A landscape with many peaks, sampled at points; each row gives a point and its height.
A climber steps from a point to whichever of its 2 nearest points has the largest rise for the distance, and stops where none of them is higher. Distance is the straight distance between rows; heights are no part of it.
<903> h=0.97: [ 14.1 -22.7  23.7  -8.7 -25.0  -6.8 -24.4  18.0   2.2  12.2  26.2  10.3
  23.2  37.6  34.1 -18.0   1.2   8.2  22.9  26.8  29.1 -13.2 -14.2  29.7
 -11.6   4.0 -10.1  21.0  34.3]
<710> h=3.37: [-17.8  13.4   7.3  -8.2  -0.2  12.2 -36.4  -7.2   0.6  -1.0 -28.9  -6.3
  19.7   2.3  36.2 -40.0   2.8  16.9  20.1   7.8 -25.5  22.0 -28.7  28.4
  15.2   2.4  -5.8  33.2 -13.6]
<519> h=1.03: [  3.5  -6.6 -43.5   7.4 -28.7  41.2  19.3  10.8   0.5 -10.8  -1.0 -22.1
 -32.8 -20.3  -0.5   1.2  16.9   1.7  30.3  -9.3   3.0   9.2  -7.5  15.3
  -3.9  25.5  40.1 -52.1 -34.4]
<89> h=2.84: [  0.6 -17.1  -9.7 -19.8   7.2 -20.5  32.8  16.0  10.3   7.3  -0.6 -29.9
  26.9   0.2  -1.5  42.1  14.7  -0.3 -18.2  -1.5 -13.0   3.0  -8.9 -24.5
  -7.5 -27.8 -39.7  -3.0 -19.4]
<797> h=5.90: [ -2.2 -25.0   1.8  -0.5  -1.1 -20.4  35.9   8.4  13.1   0.7 -15.4 -20.5
  -1.7  10.2  29.0  -4.5  24.9  -4.2  -1.2  14.6  18.0   8.5  11.1 -42.5
  35.4  22.5  -1.7 -41.5 -32.1]
<617> h=3.67: [ 19.0  13.7   5.1  72.8   6.8  -8.5 -23.2 -48.7   0.8 -22.7  23.8  38.5
 -12.8 -12.7  -0.6 -22.0  37.9   6.3   8.3   3.5 -19.2 -13.1  37.0  28.3
  12.1  -0.3  28.4  13.9  36.9]
<912> h=0.11: [ 33.1 -46.1  -7.8 -31.6 -14.1  21.4  -9.3   9.4   3.5   8.0  68.7 -20.7
  18.1  18.2  -3.8  21.6   9.4 -22.8  21.9   2.6  29.5 -16.7   9.7   1.6
 -22.4   4.3 -35.2 -13.6  47.9]
<556> h=4.73: [-11.2  48.8  20.8  25.7  -6.5  25.3 -28.9  -5.9 -28.9  -2.0  -8.3  -9.4
  -1.2 -28.9  20.1  -9.2  10.3  -0.2  18.1 -19.3 -64.5   4.9  -4.1  18.5
  21.3 -45.0  -9.2   0.1  -0.2]
<470> h=2.74: [ 25.3  -0.4  21.9  21.1  -8.4  -2.2 -11.7 -70.4 -11.1  -4.4  21.8  -8.3
   2.0  41.2   2.6   2.5  35.8  -9.4   3.9  -3.0 -19.3  10.3  15.9   0.7
  17.0  -7.1   8.6   4.3  51.5]
<439> h=0.69: [  8.0 -25.6  22.9   1.6  -2.1   9.1 -40.6  -7.1  -1.9  10.8  36.6   5.7
  20.3  29.3  54.8 -30.9  17.1   7.8  26.5  27.1  -0.4  -7.4  -2.9  -0.5
  17.1  -2.2   4.3  26.5  21.4]
<53> h=3.94: [ 26.6  -8.1 -26.9  14.4   0.3 -31.2  20.2  34.2   1.1 -21.9   7.2   8.0
 -40.6 -23.0  -2.5  13.8  31.9   3.3 -25.5 -28.3   0.4 -15.0  25.4  12.0
   1.6 -20.4 -29.2 -46.7  21.1]
<517> h=4.93: [ 32.3 -29.5  11.4 -17.0 -22.8  29.4 -16.2 -39.9 -27.3  15.8  21.2 -40.1
   3.3  41.2  12.0   4.9  20.3 -17.8  20.2   4.7 -33.4   6.8  18.8 -26.1
  20.6  18.9   1.1 -24.5  10.9]
<727> h=4.10: [ -5.0 -53.8 -22.1  18.1  19.7   3.8 -30.2  42.7  -3.3   8.5  48.5  32.9
 -15.4   7.7  25.8 -16.6  24.3 -10.2  19.7  28.1  57.7 -30.1  10.6 -21.5
  22.6   1.5  19.2  -8.1  -6.3]
<322> h=2.35: [-12.2  11.4 -17.1 -22.6  17.3  34.5  -2.4   1.0   0.8   8.9  -0.3 -14.2
  18.8 -26.9  -0.2   9.6 -18.0   1.7  14.0   5.2 -21.6   5.8 -22.6   8.8
  -7.9  -9.4  -9.2  27.6 -28.9]
<656> h=3.09: [ 15.4 -12.5 -13.6  10.6  10.5  13.8 -15.0  10.9   9.3 -16.6  30.4  -1.4
 -19.5 -16.6   4.5 -10.2   9.6   7.1  -1.2   4.5   7.1 -10.0  19.2  22.9
   0.3  -7.0   2.6 -10.9  19.8]
<434> h=4.94: [ -8.5 -16.5 -32.4   0.7   5.8  -4.9  65.6  17.4  14.1  -8.5 -21.7  -6.6
 -15.5 -20.8 -20.6  14.7  -5.2   2.6 -24.6  -5.1  17.8  12.0   0.2 -22.7
   2.4  31.7   3.0 -49.3 -62.5]
<693> h=4.24: [ 25.1 -12.4  13.2 -11.0 -43.6  11.0   0.7 -30.5 -35.7   9.5  -8.0 -40.1
   1.3  26.9  13.9  10.5  30.6 -15.3   7.4  -0.7 -45.0  13.6 -21.8  -1.1
   4.2 -13.6 -17.6 -43.2   4.9]
<589> h=5.23: [  9.4   3.8  -4.7 -36.2  -8.8  31.1  -9.6  19.9 -14.2  22.5  37.7 -23.4
   7.9 -12.0  -2.7  32.5 -28.8 -16.9  16.8 -13.7 -38.4 -31.1  15.7 -19.5
 -27.3  -6.9 -36.4  -4.1   6.6]
<1014> h=1.30: [ 14.6   2.7 -33.4  -1.3 -22.1  35.0  18.0   0.3   5.1   5.8   5.5  -9.1
 -32.4  -4.1 -37.3   2.9 -27.7 -10.6  17.3 -16.7   5.2 -24.9   3.6   4.4
 -37.6  37.0  30.9 -34.5 -24.9]
<258> h=1.29: [-14.8  -0.2 -12.4 -15.7  30.9 -14.9  20.2  25.5  -5.0  -3.7 -20.4   2.8
  -5.3 -25.8  -9.8  14.2 -28.1   8.1 -19.2 -14.2 -12.8 -22.5  31.9 -41.3
  27.9  -1.8  -9.5 -10.4 -21.1]
<62> h=4.77: [ -4.2  33.1  -2.1   9.3   2.4  39.0 -34.3 -10.8  11.7  12.9  -5.3  20.3
 -15.6   1.1 -17.9 -40.6 -45.2  -4.3  12.5  -0.3   7.5 -13.8  -6.7  23.2
 -18.3  26.8  42.2  22.5   5.9]
<703> h=0.25: [ 14.9 -45.8  -7.8 -29.7  21.2   8.2 -12.6   2.0  27.7   6.8  68.9   2.0
  -6.1   7.9  -1.3  11.8  16.4 -20.9  18.0  20.8  53.6 -20.6  -2.0 -23.5
  -8.5  22.2  -4.5   1.3  23.5]
<578> h=3.51: [-20.4  13.4  29.9   5.3 -11.1 -31.9  -2.8 -21.3 -15.3  12.1 -34.7 -19.6
  31.6  37.0   7.0   2.9  -1.6   7.6  -3.0  -1.0 -35.6   4.8 -34.1 -21.3
   4.0 -16.4 -11.9   6.9 -16.6]
<520> h=5.50: [ -7.0  45.2  43.6  34.3   2.4 -10.6 -17.4  -9.2 -21.5  -4.6 -12.1  -8.6
  16.7 -10.3  17.5  -8.9   8.3  -1.9 -14.7 -18.6 -49.4   0.8  -9.9  21.1
  13.9 -56.3 -24.2  23.5  20.9]
<630> h=1.37: [ 25.4 -26.9  23.8 -22.3 -49.4 -24.2  -5.5  44.5   6.1  22.6 -11.0  11.8
  12.2  20.7   9.9 -16.3 -15.1   5.1 -12.4  12.5  34.5  12.4  -5.1  50.7
 -35.2  -5.4 -15.5  13.8  41.8]
<785> h=4.53: [  2.2 -43.5 -17.2  -9.5  18.2 -12.6   4.8  39.3  20.9  -2.7  21.7  10.1
 -30.6   6.1  11.9  -1.6  17.3  -4.1 -10.5  29.1  70.1 -15.0  16.1 -37.3
  19.5  25.7  22.8 -20.3 -10.1]
<922> h=3.82: [ 18.9  27.1  11.5  -7.8  -1.2  32.7 -14.3 -18.1   4.9  23.8  31.5   5.0
  17.7 -13.3 -15.8   7.4 -22.2 -47.9  19.9  -0.2  15.4  -3.9 -12.0  33.3
 -59.9   9.7   1.8  36.3  37.3]
<194> h=1.91: [-22.2  26.2 -20.9   3.8  22.6   3.4   7.8  19.6   4.1 -22.4 -38.5   8.4
   6.7 -30.0 -50.2  13.0 -19.4  12.0 -43.7 -18.7  15.0  17.0  -5.3   6.5
 -10.0 -28.1 -19.2  23.9 -22.1]
<904> h=1.63: [-27.9  22.5 -31.1 -20.9  17.1  28.9  -6.5  22.6  -3.5 -10.5 -45.2  25.9
  -3.7 -21.2 -37.3  -3.7 -33.7  27.4 -32.7  -3.7  21.3  22.1  25.2   2.5
  12.6 -19.2 -10.6   1.6 -21.2]
<583> h=4.34: [-35.2 -17.6  14.5   7.1  17.1 -33.4 -12.5  23.0  16.9 -17.0 -36.5  12.9
  -1.1  12.1  28.8 -45.6  17.1  27.2 -10.8  17.0  36.5  23.3  -2.3  -4.2
  63.6   4.5   1.3  -6.9 -16.7]
<930> h=3.61: [ 21.9 -10.6  -2.0  -8.8 -35.5  -6.6   8.8   1.4  -1.9  11.4 -27.2 -38.8
   9.8  22.8  16.0 -12.4  22.5  -1.4   7.2   7.6  -9.0  13.3 -42.6  21.2
 -10.5  -8.3 -22.6 -31.5 -18.6]
<929> h=3.17: [-25.9  15.8  11.3   9.1   5.3  -7.7  22.6 -41.4 -15.4  14.2 -19.3 -29.4
  41.0  20.2   3.2   8.5  16.9   0.1   3.4  -2.5 -60.0  17.9 -15.8 -34.9
  12.7  -3.9   2.1   8.1 -43.9]
<667> h=1.35: [-33.5  -3.3 -20.6 -33.2  18.1   6.5  20.1  33.4  -2.6   7.5 -60.2  30.6
  -0.5  -7.8 -26.3   1.1 -46.6  28.4 -31.6  -0.1   9.0   2.7  30.1 -25.6
  28.2   7.9  -1.6 -12.3 -43.3]
<539> h=2.85: [-18.1  16.0   6.7  -5.3 -31.4 -21.1  -6.4  24.7 -10.0   7.4 -77.5   7.2
  22.1  24.9 -24.1 -27.1 -21.7  22.4 -40.9 -12.7  10.2  26.9 -20.9  24.3
  -9.2 -23.0 -15.9  10.6  -8.2]
<174> h=4.13: [ -7.1  37.7  26.8   1.5 -12.1 -38.4   0.9  21.1 -35.7 -17.9 -23.8   9.4
 -17.9   9.7 -26.7  12.1 -10.9   1.0 -27.0 -36.3 -34.1 -43.3  19.2 -24.9
   0.3 -39.8 -11.4 -26.0  14.7]
<1039> h=2.83: [-17.4  -0.3  10.5  -4.2   4.2   7.0  21.3 -51.1   4.3  30.1 -14.3  -9.0
  16.6  16.2  28.8 -14.2  21.6   1.8  27.5  16.6 -27.8  32.2 -14.3 -31.4
  12.5  38.2  26.3  23.9 -53.5]
<4> h=5.33: [-23.6  -8.9  -3.8   2.1   2.1 -17.3  62.4   6.9   8.9   8.3 -34.3   6.4
   2.3  -9.1   7.4 -11.0  -6.0   5.0 -13.7   5.7  17.2  21.1 -15.4 -36.3
  19.7  46.8   7.2 -35.2 -71.8]
<337> h=3.35: [ 20.7   4.2 -26.5  22.8   6.7  20.3  -0.3 -19.1  11.3 -20.6  54.9  -5.0
 -18.0 -29.2  -1.9  16.6  29.7  -1.7  18.4  -6.1   2.8  14.4   8.0  33.1
 -23.1  -8.6  13.7   4.1  21.0]
<120> h=4.92: [-12.5 -32.6 -17.0 -32.5  12.6 -13.5  14.9  25.8  30.2   3.5 -12.7  27.4
 -42.1   6.3 -22.2  -0.4 -23.9  -0.4 -24.3  27.6  70.6  -3.3  -0.8 -23.0
   6.9  40.5  25.7 -15.0 -14.7]
<281> h=1.72: [-40.2   0.9 -15.6  25.7   1.1   6.9  25.9  -5.2   4.6 -15.9 -44.0 -17.6
   4.7 -29.0   5.0  -8.5  17.5  24.6  14.8 -13.6  -7.7  50.2 -38.2  -7.9
  38.9  -3.4  -6.8  -8.0 -58.2]
<400> h=3.06: [  5.3  -0.4  -1.4   4.1 -33.4   0.1  -4.5  31.0  -6.9   0.1 -32.1 -18.9
  -4.4  -5.6   9.9  -6.8   6.6   4.7  -7.0  -8.6 -17.5   5.3 -15.4  32.3
   5.6 -18.2 -15.0 -34.4  -5.6]
<677> h=4.42: [ 10.5 -15.3 -40.3   4.8 -12.8 -11.6  32.1  31.2   2.6 -15.3 -20.9 -12.7
 -37.6  -6.7 -22.7   3.2   5.1   1.8 -14.1 -15.2   7.4  -5.5  17.2  -0.9
  -3.1   2.5  -4.1 -64.8 -19.4]
<179> h=5.22: [-31.0  30.1  -9.8  17.9  -7.6   0.9  23.9  16.2 -20.5 -18.7 -28.2  -4.4
  15.7 -17.5 -52.7  26.5 -10.5   1.2 -38.1 -21.1 -48.1 -13.4 -14.5 -27.9
 -32.1 -14.2  -3.6  -1.6 -35.0]
<70> h=2.01: [  7.3   7.1  21.2  -8.8 -40.5 -19.7   1.5  24.9  -6.8  20.1 -55.4   3.0
  15.4  21.5   2.3 -23.9  -4.3   4.7 -23.8  -1.1  24.0  24.2 -29.2  49.4
 -16.7 -12.3 -12.4  24.0  17.7]
<566> h=1.36: [-20.3  12.0  -7.4  15.8  23.5  11.8  32.5 -23.2   3.7 -10.4  -4.6 -24.3
 -10.8 -41.2  20.5  10.8  35.9  21.1  19.2 -11.2 -11.6  30.6   3.1 -23.9
  45.7   2.0  19.1 -11.3 -50.2]
<510> h=0.35: [  0.8 -42.9 -15.1 -41.0  25.7  42.8   1.8  -5.3  18.1  16.3  55.9 -23.3
  -6.2 -15.2   6.3  20.1  12.6 -11.5  35.6  21.1  19.0  -0.2  -3.7 -27.5
  -5.7  12.4  -5.9   2.4 -10.1]
<317> h=2.56: [-10.7  -5.5  -1.3 -38.6  22.0  -0.8   7.8 -10.2   9.6  25.3   0.8 -10.9
  32.8   7.4  13.4  10.6 -14.5   7.0  16.1  20.3 -23.1  18.4 -41.3 -16.4
 -10.3   8.5 -20.9  43.6 -27.8]
<130> h=5.40: [-27.9  -4.9 -26.6 -39.8  18.5  20.0   9.3   5.4  19.6  15.0 -26.6  39.3
 -27.4 -16.3 -23.8  10.0 -37.5   8.0 -13.1  24.4  38.5  12.3 -16.1 -13.7
 -17.6  36.4  13.4   2.6 -43.1]
<865> h=1.57: [ -4.4   6.6  15.8   3.9  24.0 -45.6  15.7 -23.4  -0.8 -12.4   0.2 -11.3
   6.3  21.3  11.0   6.1   1.3   1.5   0.1 -11.6 -25.1 -12.3  18.7 -37.5
  31.0 -14.5   3.2 -13.5   6.0]
<430> h=2.98: [ 17.3  -6.7 -16.9 -20.9  14.3 -19.5  22.1  -8.0   4.5 -13.1  29.3 -27.9
  18.9 -16.3 -22.7  59.2  17.8 -27.8  -7.1  -9.9  -9.5   5.2  -3.2 -24.3
 -34.4 -17.0 -31.2   2.3   0.3]
<13> h=1.55: [ 12.2  -5.6 -22.0  -8.1 -24.7  16.3   4.7   3.5  14.3   8.0 -14.0  -6.1
 -18.2   6.3 -20.3 -12.2 -12.5  -2.7   2.5  12.8  27.7   4.9 -20.4  32.7
 -30.5  26.9  19.8 -11.2  -9.7]
<298> h=4.52: [ 17.6  17.3  14.5  -5.8  -8.0 -52.2  12.5   3.9  -5.7 -11.5   5.2  13.3
   0.1  17.1 -19.5  27.7 -23.5  -0.8 -24.4 -27.4  -3.0 -32.7  33.3 -20.1
 -18.7 -23.8  -3.6  -8.9  39.9]
<95> h=1.44: [ -3.3  13.2 -14.1   9.2  33.1 -19.1   2.8  -8.1  -2.6 -15.6  18.4  -4.8
 -20.2 -13.3   0.8  19.2   3.1  -0.2  -3.4 -24.0 -17.9 -20.6  37.1 -36.4
  15.7  -2.3   3.0 -17.6   0.1]
<469> h=1.87: [  9.2   5.3  -8.7 -12.6   5.7 -21.4   8.4  -0.5  29.4  -2.0 -17.8   7.8
  -5.2   9.4 -17.9  -3.5  -8.9  -3.1 -17.8   5.1  37.4  10.9 -24.0  20.9
 -19.9   6.5   5.8  22.7   2.3]
<771> h=4.12: [ 17.6  32.9  26.4  17.5  -3.2   0.1 -10.4 -23.6   4.7  17.7  33.0  22.9
  14.9  12.7 -22.6   3.5 -35.1 -40.5  22.0 -13.0   0.1 -19.1  20.7  18.2
 -42.4  12.9   9.6  33.0  62.6]
<858> h=5.36: [-22.0   8.8 -17.7  -6.3  17.8  29.1 -24.7   6.1   6.0   4.4  -1.5  25.3
 -33.3  -1.9 -26.8 -27.2 -49.9   3.3  -0.6   1.2  27.6 -31.7  15.3  -4.2
  -3.5  26.2  34.2  10.3  -2.8]
<739> h=3.66: [ 23.5   8.2  -8.3   9.4  -4.6  27.3  -1.3 -42.3  -7.0 -17.0  43.0 -33.5
 -17.2 -15.1   9.1  14.6  44.6  -6.2  23.6 -22.0 -31.3  23.7   6.5   6.5
  10.2  -9.9  14.5  -8.4  15.4]
<535> h=4.20: [ 13.0  28.6   3.3  38.3  10.9  19.9 -26.9 -30.5   7.7   0.5  15.8  25.7
 -11.0  -7.2   1.0 -35.2  -6.0  -5.1  10.8   2.1   3.7 -14.1  11.9  29.8
  -8.7  13.6  35.3  36.7  17.3]
<782> h=3.23: [ 42.8  -4.8  12.9  54.1 -23.7   3.4 -29.1 -56.4 -22.7 -14.9  34.2  26.4
  -5.9  17.2   9.1 -15.7  55.1 -12.8  18.4   1.2 -25.3 -12.9  52.8   9.0
  14.2   8.7  16.3  11.0  59.5]
<1040> h=2.37: [-19.9 -20.6   5.1 -49.9  16.6   0.3  29.2 -28.0   7.9  26.2   6.6   8.7
   7.4  10.5  11.5   1.4  -6.9  -5.2  18.4  30.5  16.8  22.3 -45.0 -32.4
 -19.4  56.3  -1.8  38.6 -36.8]
<631> h=4.44: [ 14.0  11.0  23.9   0.4  -7.8 -27.4  -2.2 -11.4  15.4   3.8  17.1  29.2
  13.1  33.3 -26.0  -7.0 -51.0  -1.8   1.7   1.2  19.7 -28.5   7.8   5.1
 -23.0   9.2  25.0  11.9  47.3]
<494> h=5.53: [ 30.2 -25.4  -8.8 -33.0 -11.5  40.7  -0.3 -17.9 -31.1  21.6  47.7 -35.9
  16.9  -0.2   0.4  39.2   1.6 -27.5  22.7  -6.3 -49.5   3.0   8.8 -27.0
 -13.3   3.6 -22.2 -23.9   7.2]
<551> h=2.39: [ 28.6 -14.7  21.4  27.0 -11.1 -49.8  14.3 -44.8 -22.5 -25.9  16.3  -5.2
   1.3  33.5  -3.1  11.9  43.2  -4.2 -15.6  -4.6  -4.0   7.8   1.8   3.6
  22.1 -25.7 -21.0 -27.9  44.2]
<925> h=2.72: [  3.3  41.4  19.4  38.5   6.5   9.3 -10.5   6.4 -21.2   3.8 -29.1  19.7
  19.3 -18.2  -7.5  -9.9 -11.3 -23.5 -14.7 -12.6  -3.3  21.1  -7.1  60.6
 -29.7 -14.0  -2.1  32.5  23.9]
<769> h=4.87: [ 14.0  -2.4  21.7 -37.2 -38.4   4.3  -8.1  12.4 -30.0  26.8  -1.4 -30.3
  22.5  17.3   3.7  13.2 -28.3 -10.0   1.8  -4.9 -47.8 -29.2  -5.1  -4.4
 -20.9 -12.7 -24.0 -16.7  11.0]
<837> h=4.09: [ 25.2  43.9  14.1  24.3   4.7  20.0 -12.8 -44.0 -28.1  -9.2  24.2 -13.4
 -17.3 -18.0  15.5   6.0  34.9  -5.3  10.5 -16.9 -55.6   7.0  16.3   8.9
   5.7 -33.7   0.8   7.1  24.7]
<278> h=3.62: [ -0.7 -25.2   4.3  18.6 -13.9 -30.1 -16.1  14.0  20.9 -10.0 -13.2   4.5
  -4.5  26.8  20.6 -35.2  14.9  12.9  -4.1  17.9  37.2   1.6  -7.0  17.6
  17.3   3.0   3.0 -17.4   6.9]
<852> h=2.14: [-15.0 -10.4 -11.3 -17.4  24.2 -20.9   4.3 -15.0  28.0   3.9   7.0   4.9
 -14.3   8.6   5.3  -3.1   0.7   6.8   1.5  28.4  39.3  15.0 -33.8  -9.4
  -3.1  23.7  13.7  26.5  -8.8]
<59> h=2.09: [ 18.2 -14.6  -5.6  17.6  17.7 -30.0  29.7 -46.9   1.4 -22.9  11.8 -33.9
 -14.4  16.7   1.8  28.6  57.2  -9.2 -16.1 -16.1  -1.6  25.5   1.2 -30.2
  32.1 -11.8 -10.3 -29.8  12.8]
<207> h=1.79: [  7.8  -3.8  20.0   7.8   4.1 -25.1  25.0 -61.2  -5.0  -5.1  -4.0 -31.2
  -1.7  20.1  18.6   8.7  35.9 -10.5   0.2  -0.4 -21.0  12.2  29.8 -61.0
  49.8  23.5   8.1 -16.2  -3.7]
<260> h=4.60: [-20.9  45.6  22.2  10.5  -3.6 -25.3   1.3  18.6 -41.3 -30.2 -17.2  -4.8
  -1.4  -9.0 -37.4  31.1  13.5 -11.7 -41.1 -27.1 -51.9 -37.0   6.4 -34.7
 -37.1 -27.8 -12.4  -4.2  11.3]
<595> h=2.51: [-28.5   1.1  -7.3 -12.7 -28.8  33.6 -35.4  35.3  -8.1   1.1 -36.4 -14.4
   6.4  -4.6  24.2 -32.0  -5.3  17.1  17.6   3.5 -15.5  22.8 -16.9  31.9
  34.0  -3.5 -16.2 -12.8 -30.0]
<96> h=0.75: [ -4.5 -22.8 -32.1  10.0 -10.6  27.5   9.9   5.5  20.6 -17.7   9.5 -23.2
 -19.5 -19.7  16.5 -10.1  43.6   7.0  35.0  10.3  26.2  28.0 -24.9  10.1
   9.0   9.9  52.9 -31.3 -39.0]
<22> h=3.10: [ 14.1  24.8  23.3  33.4  -4.3  28.4  -9.5  32.6 -14.3  14.0  -5.8  24.5
   7.0 -23.0   9.3  -3.4 -17.1 -36.0  10.3  -8.3  -9.7   3.1  13.9  65.3
 -44.5   4.1  -8.8  20.2  50.9]
<754> h=2.75: [  2.2  -6.0 -14.2   0.0  -8.7  10.6 -17.1  38.5  13.2   1.0  -1.5  23.8
 -12.8   0.4  -5.3 -26.0 -23.2  12.6  -6.4   2.7   9.6 -33.0  29.0  22.9
  -2.9   7.0   6.7 -20.0  19.9]
<304> h=4.25: [  4.1   9.6  31.3   8.9 -18.6 -35.2  -6.1  -0.9  -7.1  -2.0  23.6  40.7
  -1.9   4.3 -12.1   7.7 -41.5   4.2  -0.2 -18.1   6.0 -49.4  55.5  -3.9
 -19.3   7.4   7.7  -1.4  55.2]
<673> h=3.13: [ 16.5  10.9  -8.1   2.8  19.5  -2.5   9.0 -15.3  19.7  -9.1  45.0 -11.3
  11.3 -23.9 -17.0  36.7  13.5 -32.7  -7.7 -12.1  -2.0  12.8  -6.0  18.1
 -36.9 -31.3 -20.4  14.7  26.5]
<876> h=4.15: [ -6.4  17.5  35.3  14.0  -4.0 -24.3 -19.5 -28.1   6.7   1.8 -20.2   4.4
  23.3  32.6  31.9 -29.9  -1.4  20.2   4.4   4.4  -9.1  11.7 -20.0  15.2
  25.2  -4.1   5.6  22.0  12.6]
<847> h=3.49: [-10.8 -35.6   7.6 -30.0  27.6  -5.7 -19.0  34.1  26.6   3.0  27.0  41.1
  -5.7   3.4   8.3   4.5 -39.1  14.5  -5.4  31.8  45.0 -27.4  20.2 -17.2
  12.1  -4.0  -1.3  22.7  16.9]
<731> h=3.81: [-20.3  25.2 -13.6  17.0 -26.6 -11.7   6.9  -5.5  -6.0  -0.8 -63.9  -4.1
  15.7  15.3 -25.5  -9.9  -7.7  11.5 -20.2 -14.3  -7.9  20.6 -40.9  22.7
 -15.0  -2.8   0.4   5.7 -33.9]
<391> h=4.86: [ 19.7   8.2   5.1 -27.6  -8.2  11.1 -17.6  54.0 -24.3  12.5   5.9  -3.1
   0.5 -33.9   7.4  18.4 -22.4  -8.1  -1.6 -26.7 -29.4 -27.7  27.8  19.7
 -25.8 -32.8 -40.6   5.5  28.0]
<388> h=3.46: [ 24.3  10.4  15.9  -6.4 -28.6  41.8 -10.1  11.6 -11.5  30.3  11.1 -15.6
  13.4  -1.7   0.0  -7.1 -26.1 -28.5  23.3  -5.1 -10.9  -6.3  -5.8  47.4
 -46.3  14.7 -11.5  12.8  24.5]
<290> h=5.97: [-27.5   7.8 -18.4 -28.9  18.4  35.4 -22.5  -0.5  19.9  15.4  -2.8  46.6
 -45.0   2.2 -34.6  -0.8 -41.2   1.3 -12.0  26.8  57.2  -9.0 -19.9   2.6
 -24.4  43.4  34.8  24.1   1.2]
<244> h=4.81: [ -7.9  29.6  50.7  26.3  -2.4 -35.6 -16.5  -8.7 -12.6  -5.0 -16.3   8.9
  32.6  12.9  14.7 -10.6 -20.4  18.5 -11.1  -7.5 -15.8  -8.6   0.6  21.4
  20.9 -35.9 -12.3  23.4  32.6]
<427> h=2.06: [-33.0   2.7 -25.9  -0.1  15.3  31.3  33.7   3.5  -5.0  -9.7 -15.0 -13.9
  25.9 -47.0  -9.2  17.8  -3.9  27.9   5.5 -10.3 -26.9  32.1 -37.5 -10.6
   8.0 -14.4  -7.0   5.0 -65.3]
<141> h=1.22: [-18.8  19.9  -1.2  27.5  32.2 -13.0  20.5 -18.7   1.9 -31.7   6.1 -12.1
 -43.9 -28.6  12.3   6.2  32.3  10.2  -1.1 -28.7 -14.9   8.8  28.9 -38.8
  53.0  -9.1   5.2 -23.4 -21.5]
<723> h=0.49: [ 20.0 -31.0 -30.2 -17.9  -8.6  50.4   2.0  -2.7  20.6  -6.1  43.0 -29.3
 -11.2 -17.2  11.3  11.7  30.5  -3.7  41.4  27.0  23.5  19.6 -27.2  10.4
 -17.6  13.2  18.6  -0.5 -19.5]
<223> h=3.68: [-12.9  -5.7  14.9 -10.6  40.1 -13.7 -33.4   1.5  19.3  -2.8  28.6  28.2
   1.2   0.8  14.9  -5.8 -37.0  13.0   3.7  14.4  13.2 -41.9  26.5 -14.2
  21.9  -1.9   6.7  43.3  26.4]
<996> h=4.61: [-25.1  34.3 -17.5  18.4   2.1   8.1   9.3  -9.0 -15.9   2.2 -38.2  -1.9
  14.1  -5.7 -34.8  -1.3 -29.6  -1.0 -12.1 -17.4 -37.5   1.8 -16.9   2.2
 -17.2  -2.6  28.9   3.3 -42.9]
<30> h=3.21: [  9.7 -38.4  -8.0  -7.9   7.5 -15.8 -19.6  24.5  23.2  -3.0  17.7  51.3
  -3.2   4.1  -1.8  -9.6  -6.3  25.0  -9.3  36.7  60.4  -6.9  -6.4  24.7
   3.4  -4.2  -5.3  30.3  28.3]
<259> h=5.17: [-15.6 -17.6   4.6  13.5  20.0 -23.2  -2.8   2.1  17.4 -17.4  -0.1 -10.3
 -12.8  -1.2  43.4 -24.4  41.3   4.9  -8.4   5.5  39.1  11.7  19.6 -31.7
  64.8  23.3  22.0 -19.2 -19.3]
<625> h=3.95: [ -0.3   7.8  27.9  16.6   8.0   2.9 -39.5   8.3  -3.0  -3.0  18.7  46.5
   7.5  -7.5   8.8 -14.6 -37.8  17.0  15.1   4.4  -0.9 -47.2  47.7  15.5
   5.6  -1.5  -6.2  34.6  41.9]
<385> h=2.71: [ -2.9 -20.6   7.1 -28.4  16.3  -7.2  27.2   9.7   4.4  24.1  -3.4 -26.9
  34.9   5.5  25.6  24.4  10.1   5.1  10.9  16.3 -18.8  13.1 -21.4 -30.7
  12.4   6.7 -33.9   0.7 -42.6]
<861> h=2.31: [ -2.1  40.0  12.7  20.9   2.2  -8.4  -2.5  22.9 -14.1  -4.2 -33.4  -4.8
  22.6 -21.0 -28.7  13.6 -12.3 -16.2 -37.4 -22.8 -10.6  10.9 -13.8  24.0
 -38.0 -39.4  -8.9  30.3   5.6]
<170> h=3.07: [ -0.2 -50.7  -9.3  14.5 -10.1 -27.0 -21.2  39.7   6.9 -19.6  -3.1  61.5
  -4.6  16.4  17.4 -29.2  16.7  26.8 -12.1  39.6  64.1  -4.3   3.0  13.7
  20.9   3.6  14.9   6.6   8.4]

For each start below, name the point where the climber stops.
<903>: <179>
<258>: <290>
<470>: <290>
<852>: <520>
<141>: <290>
<703>: <520>
<912>: <520>
<904>: <631>
<30>: <298>
<281>: <520>

Call two points neighbours if one is among the 2 nearest of the other. Go from one point of each pair to the other, from neighbour to neighbour, staying as high as possible. Name the lowest point that can't be avoided.
<494> / <179>: <595>
<298> / <520>: <170>
<631> / <179>: <174>
<520> / <797>: <656>
<298> / <631>: <304>
